Points, in no order, along strands that fork and pass close to each other.
Two points are linked if the straight distance between their rows is under 61.2. Some points are linked to none.
navov: [  8 -18  11   1   2  -2  27   3   8   5 -32  -1  12  28  24  29  12  17
 -14   5  10  18   6 -14  -5   1  16  -7 -28   0   4  12  -8 -28   4 -10
 -29  29  10 -13 -11]
rofo: [  4   0 -16  22  14  -6 -11  -8 -14   6  13   8  13 -11 -15  -4   7   6
  18  13 -14 -15   5  19   2   0 -19  25  -3 -11   4  -4  11  -7 -28  20
  -3   9  -1  21   6]
soru: [ 13 -20  14 -11   1  28   3  -1  -2  17 -21   5  -4   1  12   1  12  -5
 -13   1  27  15 -11  -3  13  -3   1  -9 -18  -2 -26 -10 -14   4   3  15
 -26 -15  16   1  -5]
nikuz: [ 10  10 -13  -7  -9   9   5 -19 -14   9  14  -6  -3   0  -4  10   4  -3
   8  14 -11  11  14 -20  21  12  32  17  16   0  15  12  -7  19   2 -11
 -18  26 -17   2 -11]
fepod: [  6   9  -4 -12  -8   1   6   7   8   1   5  -8 -13  -4 -10   1  -7   3
  -6   8 -25  16   7 -28   2  10  22  -2   7   3  20  13  -5  17  17 -23
  -5  25 -19 -23   1]
Fikiv: [-11   6 -15   8 -16   3  -8  -8 -17   6   4   3  -8 -10  -6  -8  -9  -9
   5   1  10 -17  -8  -3  11   0  -9  12  17 -14 -12  -8   2  12 -17   5
  16 -12   3   6  -2]
mefa: [-22  -1 -14 -10  26 -20  -2  15  23 -22   2   3  17  -2  -4 -19 -19  16
   2 -12  -3  18  11   5 -16  10  29 -12   1  32   8  13 -13  -3  33  -1
  15  -8  -9 -22   4]
leped: [-10  18   8 -23 -15 -14  -3  21  15 -15  13  19  12  16  -2  -5  -1 -12
   8 -26   8   6  21  -5  -5  -1  16 -11  32  10  17 -15   4   4  31  -6
  30 -19  -5  12   1]
ket: [ -8   2 -34  23  18  -7 -18 -30 -23   7  12   3  17  -3   4   0  -3  11
  28   8   3   2  15   9   6  16  22  24   5   5  -5  18  -4   8 -14  26
 -16  13  -1  16  -4]
Miz: [-19  10  -4  -9  22  -5 -25  -6 -11  -7   9  21  17   9  -6 -16  -5  -9
  27 -17  16   3  10  13   6  13  22   6  24  23  -9 -18  -2   7  10  29
  14 -30  -6  20   6]
Tuton: [ 17  -2  20  -4  15   3  15  20  25 -15 -20  -8  -7   7  11  -4  -2   8
 -20  -2  -6  19  -3  -2 -21 -10  -4 -30 -24   9   7  15   1 -23  13 -15
  -2  28   3 -38   5]
gukig: [  1 -23  -3   9  15 -14  17  26  10   0 -37   5   4  10  11  -3  -9  11
 -18  -5  -2  23 -19 -19 -15  -2   5 -16 -45   4  13  29  -8 -24   8 -19
 -11  34   5 -32  -3]
fafar: [ 18   4  14 -15  18  17  -3  18  20  -5  20  -1  -1 -20 -13 -11   8   6
  -3  10 -24   9  11  -3   5  -1  -4  -8  -5  11   8   2   2  -2  18  -3
   0   6 -12 -12  13]
bogil: [-26   2 -36   0   5 -21 -23  13   6   3  15  12   3 -11 -22 -25 -12 -13
  17 -20  -6   7   2 -23   6   9  28  17  12   3  23 -19  -2  17  12  11
  23  -1  -9  12  -2]
Vame: [ 14 -21  12   8   5  -5  25  -2  11   5 -17  -4  21  24  20  36  15  20
  -4   8   5  12  17   3  -7   0   2  -7 -30  -3  -6  10   4 -29   2   1
 -33  26  13  -3  -2]
Meri: [  4  14   3 -13  -7   0  -1  21  14   2  20  20   2  -4 -13  -9  11 -14
   0 -12 -15  -7  11  -6   6  -1  -7   6  12  -4  25 -23   8   4  13  -1
  17  -9  -3  16   2]
Vop: [ -3  -3   8  -7   1  -1  -4   9   3 -15   4   8   5  10   1   2   4   3
   2 -10   9  -1  11  16  -4   1 -10  -6   9  11  -8  -6   3  -6   6  10
   8 -20   3   3   5]
zuno: [  9   4  29 -14  12   7  -3  13   7 -25  14  -5   5   3   4  -2   6   5
  -1  -4   1   5  16  20 -10   2 -13  -9  11  22 -15  -6   3  -3  11   8
   6 -17  -5  -3  15]
raved: [ 11  -4   4 -25 -11   0  18  30  18   6 -21   4 -10   8   0   1   5 -12
 -26 -14  -4  22  -6 -41   1  -1  16 -21  -2   5  18  -1 -14   7  30 -29
   0  10  -4 -23 -12]
visiz: [  5   1   4  20   9  -2   8  -3   3 -10   4 -22  -2  -9   3   1 -11  21
  -4  13 -11 -11  -3  24 -16  -3 -25  -4 -13  -7  -5  19  11 -15 -15  -2
  -1   7  -2 -15  12]
Deg: [  9   6   3 -15 -31  19   7 -17 -10  20  -4  12 -13   3   2   3  22 -24
   1  -4  22 -22  -2  -4  22 -12   1   1  18 -17   0 -28   2  12  -6  -1
  -9 -20  10  32  -7]
Difim: [-10  -6 -16  28  -2 -20  11   0  -3  -5 -11 -27  -5  -8  10   5 -27  23
  -3  10  -9 -13 -15  13 -20   0  -7  -4 -12 -10   1  26   7 -12 -17 -17
   6  13  -3 -24   6]
sete: [  1  -8 -15   2   4  12 -10  18   0  25  -6   8 -16 -25 -17 -16  -9  -7
 -12   3 -13   9 -29 -30  24  -3   2   0 -17  -5   6   1 -11  20   5  -4
  -5  -2  -3 -16  -2]
rab: [  8  -3  22   2 -20  12  16 -16   0  13  -8 -22 -19   8  10  19   5  -6
 -25  10   9 -16 -13  -2   1 -11 -10 -14  -1 -16 -12   0  -1  -1 -10 -21
  -3   1   1 -12  -9]
Tesod: [  4 -24  -4   1   3  -5  20  17   8   7 -28   7   8  15  15  18   7   8
  -9  -7   6  22  -5 -19  -3   0   8  -5 -28   1   9  14 -14 -18   9 -10
 -21  21  11 -20 -11]
Sinur: [  2  16   3 -19 -20   7  -2 -22 -14   4   6   9  -8  10   4   7  16 -17
  16  -3  15  -5  14  -3  16   3  14  11  25  -8   2 -19   1  12   1   6
 -11  -4  -2  28  -7]
Zagez: [-25  -7 -34   9 -13 -14   2 -11 -20   8  -9  -4  -3  -2   5   0 -20   7
   8  -4   9   7 -11 -17   2   9  21  17  12  -3   5  17 -11  10 -10   1
   0   4   4  -8 -14]
zoke: [ 20 -23  11   6  17   3   5  -3   1   0  -4  -1  28  14  12  25  19  23
   2   9   2  17  24  14  -5   4   1  -1 -28   3  -9   6   3 -29  -1  18
 -35  19   6   4   4]
mezu: [ -1 -12 -15  16   7   4  -4   8  -6  16  -9  -4 -10 -19 -14  -8  -9   6
 -11  13 -14   6 -23 -16  11  -3  -8   2 -22  -9   3  14  -5   7  -3  -4
 -14  11  -4 -23  -7]
gara: [ 17  -3  21  -7 -24  25  12 -16  -5  14  -5 -22 -22   6   3  11  12 -11
 -25  15  14 -14 -16 -12  14 -16 -12 -12   1 -18 -23  -7  -8  17 -14 -18
  -5  -7   1   4 -11]
las: [  7  -3  -4 -15 -10   4  12  22  11  11  -4   6 -14  -1 -10   6   5  -7
 -16  -4 -19  15  -3 -41  17   6  18  -5   0   1  28  -4  -4  11  25 -22
 -13  20 -11 -13  -6]
fime: [  5 -12   0 -16 -18   5  20  -3  11   9 -14  13   1  19  11  20  18  -8
  -4 -16   7  10   5 -21  14   3  26  -5  -3  -2  20  -6  -5  -5  19 -13
 -22   5   8   4 -17]
rogob: [ 12 -19 -14  18  25  15 -15 -17 -13  16   1  -4  15 -12  -1   0   8  16
  10  19  -1  12   1  10   8   4  -5  13 -28  -4 -16  12  -1   2 -10  27
 -31   2   3   6  -4]
feme: [ 13  -3   0  -8   9   6   0  33  26   2  12  14   4 -16 -19  -6  12   0
  -9  -4 -31   8   1 -16  10  -5  -5  -7 -12  -2  27  -5   7   3  22  -8
   0  11  -7  -6   6]
gar: [  4  20   9 -23  -6   3  -5  10   9  -3  17  35  10   5  -6 -11  22 -21
  17 -17   0  -4  21   4  10  -7   7   6  22   1  20 -35  11  -2  18  11
  10 -18   2  40   7]
posi: [  3 -26  -2   1  29  13  -5  13   6   3 -19   6   8  -4   6 -11  -2   9
  -6   2   9  26 -10 -14   4   1   9 -10 -32  15 -14  14 -22  -8  12  16
 -13   4   6 -24  -7]
Nebu: [ -9  -4   4   5  -8 -24  16  12  29 -13 -11 -11  -6   9  13  16 -11   7
 -18 -18  -3  -9  -4   6 -25  -5  -6 -22  -3   0  15  11   3 -17   8 -25
  19   1   8 -21  -3]
zuvo: [ 17  12  10   1  -5  20   0 -16 -11   6  23  -1   1  -9 -10  -2  22 -10
   1  19 -17 -23   5  16  -4  -4 -31  22   9  -7 -10 -11  14  -1 -29   6
  -5  -4  -3  34   1]
peved: [ 12  -8   1   8 -12   5  15   4  12  23 -14  -2  -6   2  -2  22  17   0
 -18   6 -14  -5 -11 -23  18  -9  -2  -1 -25 -22  19  -4   4  -6   1 -16
 -23  24   7   1 -10]
geti: [ -3 -15  17   7  -7  -6  12   1  15   2 -17  -6  -5  17  19  25   7   9
 -21  -8  16 -13  -9  12 -11  -9 -17 -14 -14  -9 -15  -5  -4 -21  -1 -11
   4  -7  21 -10  -5]
Tol: [  3 -16  -9  -4   6  16   0   3  -1  15  -9  14  -2  -8  -1  -2   8  -7
   2  -5  13  13  -9 -13  23   2   9   0 -12   3  -3  -5 -13   8  13  15
 -18 -15  11   1  -9]
tuges: [-22  -2 -18   7  -2 -22   7   5   2 -14 -12 -11   3  -1   9  -6 -27  16
   0 -12   2   5  -6   1 -19   8  12  -3   8  12   4  22  -4  -7   2  -7
  11   0  -5 -25   2]
fef: [ -4  16  -8   5 -12  -6   3 -17 -15   3  16 -17  -3  -6  -1   9  -5   5
   9  20 -16   0  13 -11   4   8  14  20  17  -8  13  16   0  13 -10 -11
  -8  26 -22   1  -3]
zuve: [ 11   4  -9 -15  -5  12   7 -13  -8  13   2  -8  -8   2  -6   9   1  -2
  -3   9 -16  24   4 -39  22  13  37   7  10   7  16   9 -14  26  11 -17
 -20  31 -20 -11 -14]
Mosog: [ -6   4  -1   7   5  -8  -5  14   7 -16   9  -5  -3 -16 -10 -18 -18   6
  -2  -4 -10 -12  -5  14  -8  -5 -20 -10   5   5  -4   0   6   1   2  -2
  25 -11  -3 -11   9]
vude: [-14  29  -3  -5  10 -21 -26  -5  -1 -12  19  27  18   0 -15 -26   0 -18
  31  -1  -6 -13  21   9  -5   9  12  23  33  13  18 -21   6   2   0  23
  31   0  -6  35  18]
Kez: [  2  29   5 -12  -9  10  -4 -17 -15  -9  26 -19 -19 -20 -11 -15 -18  -3
   3  24  -5  -4   2   4  -2   4  -1  10  28  -2 -11   7   2  23  -8 -16
  18   3 -21  -1   5]
Fedug: [ -5  -7 -22  39   3 -25   9   1  -9  11 -18 -25   3 -11  10  12 -25  21
  -3  16 -11  -1 -21  -5 -16   1  -1  -1 -26 -17   7  34   3 -12 -19 -16
 -18  34  -8 -20   2]
Buban: [ 17 -16  15  -2 -11  16  12 -17  -3   9 -11 -10  -2  12  14  22  18   4
  -9   9  12   4   5  -2   7  -1   1  -2  -8  -7 -13   3  -9  -3  -5  -1
 -30  13   8   0 -11]
bozel: [-15  -5 -35  11   6  -7 -10 -24 -24   5   1  -3   9  -2   8  -1 -12  10
  20   1   8  13   2  -6   9  15  31  19   5   3  -5  19 -11  13  -9  14
  -9   8  -1  -2 -10]
tosa: [ 10 -17   1  10  19   0  -7 -20 -17  -4  -2  -6  30  11  17  20  12  21
  21  10  10  15  27  27  -9  13   3   5 -18  12 -22  10   3 -12  -5  27
 -43   4   6  15   1]
zas: [ 29  -9  26  -2  14  39  -1   2  -1   1  -1 -15  -4 -13   1  -4  14   8
 -13  19  -7  15  -7  -4   6 -14 -18 -11 -29  -4 -22   5   0  -2  -5   9
 -23   7   0 -10   2]
vok: [-15  19   8 -22   1 -12 -17  12   6 -19  13  22  17  12  -4 -17  -3 -11
  16 -18   9   4  13   8  -5   6  19  -3  31  19   3 -20   7   6  22  13
  30 -28 -10  17  10]
nufi: [ -6  17   5  -5   3   0 -14 -24 -27 -14   7  14  10  13   3   0   6 -11
  22  -8   9 -13  12  28  -3   7  -7  15  27   8 -19 -14  10   1 -18  22
  -1 -15   0  31  10]
gadi: [  5 -13  -1 -15   2   3  13  33  12  11 -27   4 -17  -4   4 -12  -9 -11
 -23  -9  -3  28 -25 -36   4  -3  12 -20 -19   9  12  13 -21  10  20 -24
   0  12  -5 -33  -8]
Num: [ 11  21  25 -14   4  14 -19 -17 -24 -10  21  -5   3   7   3   1  14 -10
   8  12   2  -3  13  28  -3  11 -15  10  23  15 -25 -14   4   9 -15  11
  -7 -17 -15  34   8]
Lavu: [  9 -20  -8   6   0   6   3 -32 -22  12 -13   0  16  11  14  20  12  12
  16  11  18   8  17  21   6   6   9   9 -17  -3 -20   7   2  -6  -7  18
 -44   6  17  18 -12]
kug: [ -9  -9  -4  -6  -4 -11   8  12  11  -4  -2   9  10   7   2   2   6   3
  -1 -20   8   4   3   1   1   3   2  -5   3   4   7  -6   0  -8  10   9
   5 -17  10  -6  -6]
Kib: [-21 -13 -31  13  -5 -28  -5   0   6   3  -9  25  20   4  -9  -5   2  -6
  31 -25   0  -9  11   6  -3  -3  12  22  -1 -12  40 -26  11 -13  -4  25
  10   6  20  26  -1]
bivu: [ -5 -20 -11   8  54  15 -20   0   1  11  -4  -5   9 -10   2 -24  -9  14
   3  10  11  18 -16  -7   2  10  13  -8 -36  25 -20  20 -21   0  11  28
 -11  -4   4 -22   4]
Bak: [-13  26  -1  -1 -22  -1  -2 -17 -19 -10  14 -26 -24 -11  -1  -7 -28  -1
   1  14   1 -13  -2   4  -9   1   2   3  35  -7  -9  14   0  22 -13 -18
  22  -1 -15  -5   0]
Meru: [-13 -11 -22  22  -2 -23   1   8  10   8  -7  27  18   5 -12   6  11  -1
  13 -23  -5 -25   6   6   5  -8  -9  16 -15 -20  29 -22  19 -23 -10  17
   1   2  25  24   5]
saze: [ 24  14  39 -17  -1  11   2  12  14 -24  23  -4   1   6   1  11  21  -1
  -6   2 -13  -6  18  20 -11  -5 -28  -8  10  12  -6  -9  12 -10  11  -2
   1 -15  -7  15  13]
torug: [  4 -12   0  10  -7  -3  13  17  14  19 -20  -6 -15   0  -2  14   2  -1
 -26  -2 -17  -5 -21 -22   2  -8  -9  -9 -28 -15  19  10  -1  -7   4 -26
  -8  23   2 -21  -7]
nugen: [ 11  10  33  -3 -10   3   3  10  17 -16  11 -13 -17  -1   9   5  -5  -9
 -21  -3   0 -21   0  15 -19 -16 -31 -28  11  -2 -13  -5   7   0   5 -22
  24 -22   4  -6   6]
gad: [ 12  12  13 -12  -8  24  -6  -8 -19   8   2   5  -9  -5   0  -7   8 -15
   3   5  18  -3  -4   3  20  -4  -6  -2  14   1 -30 -17  -2  22  -8   8
   1 -35  -1  19   6]
Bezu: [-19  18  -1  -4 -11  -7  -3 -14  -6 -24   8 -17 -12  -9   5 -14 -38  13
   4   3   3   0   4   7 -15   6  19  -4  31  14  -6  22  -1  11   3 -18
  24  -2 -10 -21   6]
zozu: [-28 -11 -37  14  22 -22 -16 -14  -8  -4   3  15  27   5  -6 -12  -7  -1
  39 -19   5   8  12   7   0  18  34  23   3  15  13  -2  -5   0   2  36
   1  -2   9  16  -2]
nivog: [ 21  18  29 -15   3  25  -7  -1  -7 -11  19 -15 -14 -11  -7 -13   2  -2
  -4  18  -6   3   4  10  -5  -5 -23  -7  12   9 -23  -1   1  16  -5  -5
   9 -17 -14   5  12]
bamef: [ -5   7  10  12 -11 -13  11   3  20  -4  11  -2  -2  12   9  25   8   0
 -15  -1  -9 -35   0  16  -7  -8 -19  -5  -1 -17  10 -12  14 -19 -15 -12
  13   0   7   6   0]
Zani: [  4  -5  26  -2  -6   2  11  10  16  -6  -6  -7  -9   8  13  16   2   2
 -19  -8   5 -12  -7  12  -9 -11 -26 -22  -5  -7 -16  -1   2 -11   1  -9
  17 -18  13 -12   0]
fimi: [-10   5  -3  13 -15  -2   0 -11  -9  -3   4 -15 -17  -4   0   1 -15  -3
  -9   7   7 -25 -15  10  -1 -12 -20   0  11 -12 -15   2   9   5 -23  -9
  18 -15   4  -7  -1]
rere: [  0  33  20 -28 -23   2  -1 -21 -10 -11  15  19   1  18   7   9  23 -21
  21  -8   9 -12  22   7   7  -1   9  11  35  -1  10 -23   6   0   5   6
  -1  -1  -3  43  -1]
Tava: [ 21 -16  12   6  26  28 -15 -14 -10   8  -7 -16   8  -7   5   0  12  12
  -5  19   4  24  -2   5   0  -2  -6  -1 -34   5 -35   8  -8   4 -13  25
 -29   5  -2  -6  -2]
Nuz: [ 14  30  15 -17   3  17 -13 -17  -5 -17  35 -17  -9 -14 -12 -15  -4   1
   4  29 -17   4  14   6  -6  12   5   9  22  13  -7   7   3  19   7  -7
   8   8 -32   4   6]
Razef: [ 11   5  -2 -18  12  14  -8  22  21  10  21  16   0 -14 -21  -6  14 -11
  -3  -3 -26  15   9 -27  23   9  21   9  -5   9  27 -15  -2  14  31  -3
  -2   4 -14   4   2]
Nefeb: [ -3 -11  -7  -9  -8 -11  19   7  16  -3  -3  16  13  15   3  16  14   4
   6 -24   1  17  18  -7   4   9  18  -1  -5   0  23  -3  -3 -12  20   1
 -11   1   8   3 -10]
fuf: [  1 -18   0  -7  13   7   6  32   9   6 -28  16  -6  -2   2 -15  -1   0
 -21  -8  12  25 -23 -25   5  -5   7 -20 -33  10  -4   9 -23  -1  18  -5
   3   1   7 -26  -6]
musit: [-24   1 -11  10  -9 -20  -8 -13  -9  -3  -8  18  10  16  -1  -1  -8  -9
  20 -19  16 -19   2  13  -7  -2  -4   9  19  -8   0 -23  13  -6 -19  18
  24 -13  16  16   4]
rez: [-31   6 -23  -2  22 -18 -23 -13  -3  -7   8  11  14   3 -12 -20 -14  -3
  26 -14  10   8   6  -1   0  15  35  14  19  16   2  -3  -7  11   6  25
  17 -13  -7  10   4]
Pefe: [-11 -14   2  14   7   0   0   2  -3  -5 -20  -9 -12  -8   5 -10 -23  13
 -14   3  15  -4 -27  15 -12 -12 -27 -18 -15  -4 -28  18  -3  -6  -9  -2
  13 -14   9 -29   1]
vaze: [  2   0   7  10  -6  -7   2   8   8  -1   9   8   0  -1  -5   7  11  -3
  -5  -5  -5 -25  -5  10   2  -8 -31   4   0 -15   1 -13  14 -10 -12  -1
  16 -12   8  10   5]
sogap: [ 11 -16  -2  -5 -24   3  25  -1  10  27 -17   5  -8  15   2  27  15  -9
 -13  -5  -3   2  -6 -34  19  -1  12  -4 -10 -14  26  -7  -4   0  10 -24
 -29  20   9   0 -14]
lufu: [-17   5  -9   2   1 -15 -15 -23 -20  -8  -8  20  15  13   0  -6  -5 -16
  25 -14  20 -18   3  29  -5   3   1  15  23  -3 -14 -17  12  -3 -22  25
  10 -18  15  27   8]
gomov: [-12 -17 -13  15  27  -1 -18 -14 -22  -4  -5  -9  11  -4   0  -9 -16  16
   9  11  17   5  -7  24  -5  10  -8   5  -5  13 -32  11  -7   1 -19  29
  -5 -22   4 -12   7]
gilu: [-22   6 -12   9   0 -20 -14   7   2  -5   6  22  12   6 -16 -20  -4 -13
  17 -18   2 -20   6   7  -6  -6 -10   8  19  -4  11 -24   8  -3 -10  16
  34 -10   8  15   6]
vafis: [-12  16   6  -6  -1  -1 -13  16   5  -7  20   8  -6 -12 -19 -25 -11 -11
   2  -2  -1 -14  -2   6   0  -8 -18  -6  22   6  -1 -10   8  14   5  -1
  36 -23  -4   2  10]
buf: [-17 -14 -12  16  11  -6  -7  -8 -14  -5 -11 -11   1  -8  -2 -11 -21  15
   0   3  15  -5 -18  26  -9   3 -22  -5  -7   6 -30  14  -3  -2 -17  13
  10 -20  10 -21   7]
Mas: [ -8  13   1   8 -16 -26  10   6  24 -15   7 -14  -6   7   6  16 -10   5
  -7 -11 -12 -21   8  12 -20  -3  -2  -2   9  -8  19   5  12 -16  -2 -23
  20   6  -1  -5   2]
gunu: [-17  17  -6  -6  -1 -10 -23  17   2  -4  18  24   1  -9 -20 -26  -7 -22
   8  -3  -2 -19   1  -2   0  -8 -10   5  24   5   7 -26  11  10   1   8
  41 -19  -2  16  10]
lop: [-15  19   2 -11 -29 -13   4  10  12  -7   8   1 -14   9   3   6  -7 -16
 -10 -24   5 -11  -2 -12  -4  -6   3  -9  29  -7  14 -10   4   6   9 -25
  35 -13   0   1  -7]
Fatat: [  3  19   3   2   0   2 -14  -9 -16   0  17  12  -2  -9 -15 -16  12 -15
  12  11  -4 -24  -1  18  -2  -4 -28  24  19  -8 -10 -18  16   2 -25  13
  12 -12  -1  32   9]
tak: [ -2 -12   8   9 -12  -2  15 -17  -1   7 -17 -14  -6  15  13  25   0  10
 -16   7  13 -12  -9   3  -3   1  -7  -6  -7 -12 -15   7  -2 -15 -12  -9
  -5   2   9  -9  -9]
tato: [-21  10 -13   4  -3 -25   7  -8  -1 -23  -4 -21 -11 -10   9 -16 -39  15
  -2  -7   0   4  -1  10 -26   7  16  -8  19  15   2  23  -5   2   6 -19
  20   4  -6 -28   9]
keviz: [ 29   5  21  -6   9  33  -1  -4  -1  -7   8 -22  -9 -10  -1  -5   7   7
  -9  23 -16   6   0  11  -2 -12 -23  -3 -16   1 -19   7   2   1  -6   0
 -11   1 -13  -7   7]
vedu: [ -3   4   0  14  10 -14   2  10  14 -27   8 -13   2 -12  -4 -11 -15  15
   0   0 -14 -13   6  31 -20  -4 -22 -15   2   4   1  11  13 -16  -1  -4
  15  -6  -5 -17  17]
Nolo: [ -6 -22 -10  18  38  12 -20 -10 -12   3  -8  -9   7 -11   2 -14 -15  20
   5  16  13  18 -16   6  -1   7   2  -1 -29  15 -32  25 -15   2  -5  24
 -12  -5  -1 -19   2]
kizif: [-13  -6  -4  21   0 -22   1  18  19   1   3  18  13   1 -10   8  10   0
   2 -16 -11 -28   3  13  -3 -13 -29   5 -10 -20  25 -18  19 -23 -11   7
  17  -3  19  15   4]
zila: [ 17  21  14 -17  11  19  -5  -1  10  -6  32  -8  -3 -15 -16  -8   8   3
   5  21 -23   3  19   1   1   6   1  11   6  11   3   5   7   8  14  -4
  -1   7 -21   0   9]
did: [ 25   5  15   0   1  20   5  -5   1   5  17   1   3  -8  -9   6  23  -1
  -1  17 -17 -11  11   5   8  -4 -24  14  -5 -12   4  -6  11  -6 -14   3
 -15   3  -3  20   6]
bel: [ -7  -4 -27  27   2 -33  14  10  -7   7  -8 -29   4  -6  13  10 -25  14
   1  12 -27   6  -4 -13 -16   7  14   3 -10 -10  25  32   8 -10 -10 -27
 -19  40 -18 -18   3]
mikof: [ -5 -11   5  16 -11   7   3  -3  -8   5 -13 -19 -20 -11   0   0 -15   2
 -19   9  11 -13 -34   9  -4 -10 -30  -9 -12 -18 -26   6  -1   0 -17  -8
   9 -15  11 -16  -3]
tepar: [ 21  20  40 -16  -9  23  -3 -13 -15 -12  22 -14  -8   8   2   7  21 -11
  -1  15  -3  -9   8  19  -3   0 -21   5  14   5 -22  -7   4  11  -9  -4
  -3 -11 -15  26   7]
Dozas: [  0   1 -23  22 -11 -15   9  -9 -11  13   1 -21   2   1   4  21 -13   9
   4  10 -20   0   2 -17  -3  10  14  14  -6 -13  21  21   5   1 -13 -15
 -19  37 -17  -7  -2]
ziki: [ -6 -16 -22  22  17  -9  -5   4 -10  11 -18  -8  -1 -14  -3 -14 -17  16
  -6  11  -3  11 -28 -11   0   3   1  -3 -28   1   0  26 -15   1  -6   5
 -11  16  -1 -28  -7]
liso: [ -7  11 -12   9  -9   4 -16 -22 -31  13   4  18  -8  -9 -10 -17  -3 -24
  17   3  14 -24 -10  11   7  -6 -11  17  20 -14 -16 -25   6  12 -30  19
  12 -16  10  28   3]
Dulur: [ 17   7  17 -10 -21  30   5 -18 -15  16   1  -4 -17  -1   3   3  21 -18
  -9  10  19 -10  -8  -4  23  -9  -9  -1  11 -12 -18 -17  -2  20  -9  -2
  -9 -25   3  24  -4]
sebul: [  9  24  17 -28  -8   5  -7 -10  -3  -7  13  32   8  10   8  -1  29 -26
  30  -9   4  -7  24  14   7   3   9   9  23  10  12 -29   9  -5  11  15
 -11  -9  -3  51   8]
gezi: [-13 -15 -16  12   6 -18   5   8   0  -1 -20  -7   2  -6   4  -3 -17  12
  -5  -3  -1  13 -13  -7  -9  11   6   0 -15   7   8  25 -10  -8   1  -7
  -4  17   0 -27  -6]
Sof: [ 14  -9   7   2  19  -1  12  26  11  -4 -28  -3  -5   6   5  -6  -7  12
 -16   2 -18  28 -16 -17 -15 -10   4 -24 -40   4  14  22  -2 -16  11 -21
 -15  41  -4 -39  -2]
Sibe: [ 20 -26  15  -4  -2  27   5 -18 -14  18 -27  -7  -4   5  14  11  19   2
 -13  14  25  20  -6  -5  14 -11   1  -7 -23  -3 -27  -1 -14   0  -5  10
 -36   9  20   1 -13]
dat: [ 13  -2  24  -3  -3  -3  21  12  26 -12 -17 -18 -13  18  20  17  -1  10
 -28  -6   3  -2  -4   6 -22 -14  -7 -28 -13  -2   4  11  -2 -23   9 -24
   8  20   8 -34  -3]
vedir: [ -4   2  15 -14 -17   5   5 -18 -14 -10  -5 -17 -10  14  16  11  -9   2
   0   7  24   8  -2  -2   0   4   9 -11  23   9 -26  11 -13  12  -2  -7
   2 -13  -6  -9  -3]
Monod: [  1 -13 -29   2  12  11  -8  13   3  28  -3  11  -3 -16 -15 -12   5  -6
   1  -8  -6  15 -19 -28  28   8  17   5 -18  -1  12  -6 -13  16  15   7
 -13  -3   4   0  -9]
Doru: [-12   1 -18   1 -18  -3  -1  -9 -14  11  -1   3  -8  -1  -1  -3  -8  -1
   0  -3  10   0  -8 -10  12   4  12  10  14  -2  -3   0  -9  14  -7  -2
   6 -10   0  -2  -7]
Kom: [-23  22   9 -22 -30 -23   0  21  13  -9   9  13   3  13   2   5 -11 -19
   5 -26  12  -2   8  -9 -11  -6  13 -11  34  -1  19 -16   4  10  23 -19
  42 -19  -3   8  -3]
dami: [-19 -12 -44  17  14 -26 -16 -13  -6   5  -4  22  21   1  -9 -13  -5  -7
  40 -22   5   4   9   1   6  10  36  25  -5  -1  32 -12  -2  -4  -3  33
   0   9  15  25  -8]
zum: [ 29   6  35  -9   2  24   6  10  16 -12  17  -6  -1  -9   1   7  29  -1
 -12   8 -18  -6  11  12   2  -7 -34  -1  -8  -2  -4 -16  12  -4  -2   5
  -5 -11  -1  17   9]
vub: [  5  12  10 -16 -23   4   5  23  17   1  14  14  -8  -1 -12   1   9 -16
 -16 -14  -3  -8   5 -18   9  -8  -7 -10  14  -6  16 -17   8   8  18 -18
  20 -11   1   5  -3]

Follow the links from the first point to the second, and from the first to the third. Name the last point that the two ways share.
bozel; zuve; zuvo -> Fikiv
ket; Pefe; Vop -> Fikiv
Bak; gara; nugen -> tak
Zani; vok; Nuz -> tak

A fork is a point with three links. Follow the links from the first point to the second and name the forks in between, in order.
Miz; geti -> Dulur > tak
nugen; Dulur -> tak
Nefeb; Pefe -> Fikiv
Buban; Kom -> tak > Dulur
tak; lop -> Dulur

Name the points in between on the shortest way along the links from the first point to the second, in order.
fime; zum -> Nefeb > kug > Vop > zuno > saze
tuges; nugen -> gezi > ziki > mezu > sete > Monod > Tol > soru > Sibe > Buban > tak > geti > Zani
Sinur; rez -> rere > sebul > gar > Meri > vub > lop > Kom > leped > vok > Miz
zoke; zozu -> Vame > navov > Tesod > gukig > Sof > Tuton > dat > Nebu > Mas > bamef > vaze > kizif > Meru > Kib > dami
Fikiv; fepod -> fimi > mikof > Pefe > buf > gomov > Nolo > bivu > posi > fuf > gadi > raved > las
feme; tuges -> fafar > zila > Nuz > Kez > Bak > Bezu > tato
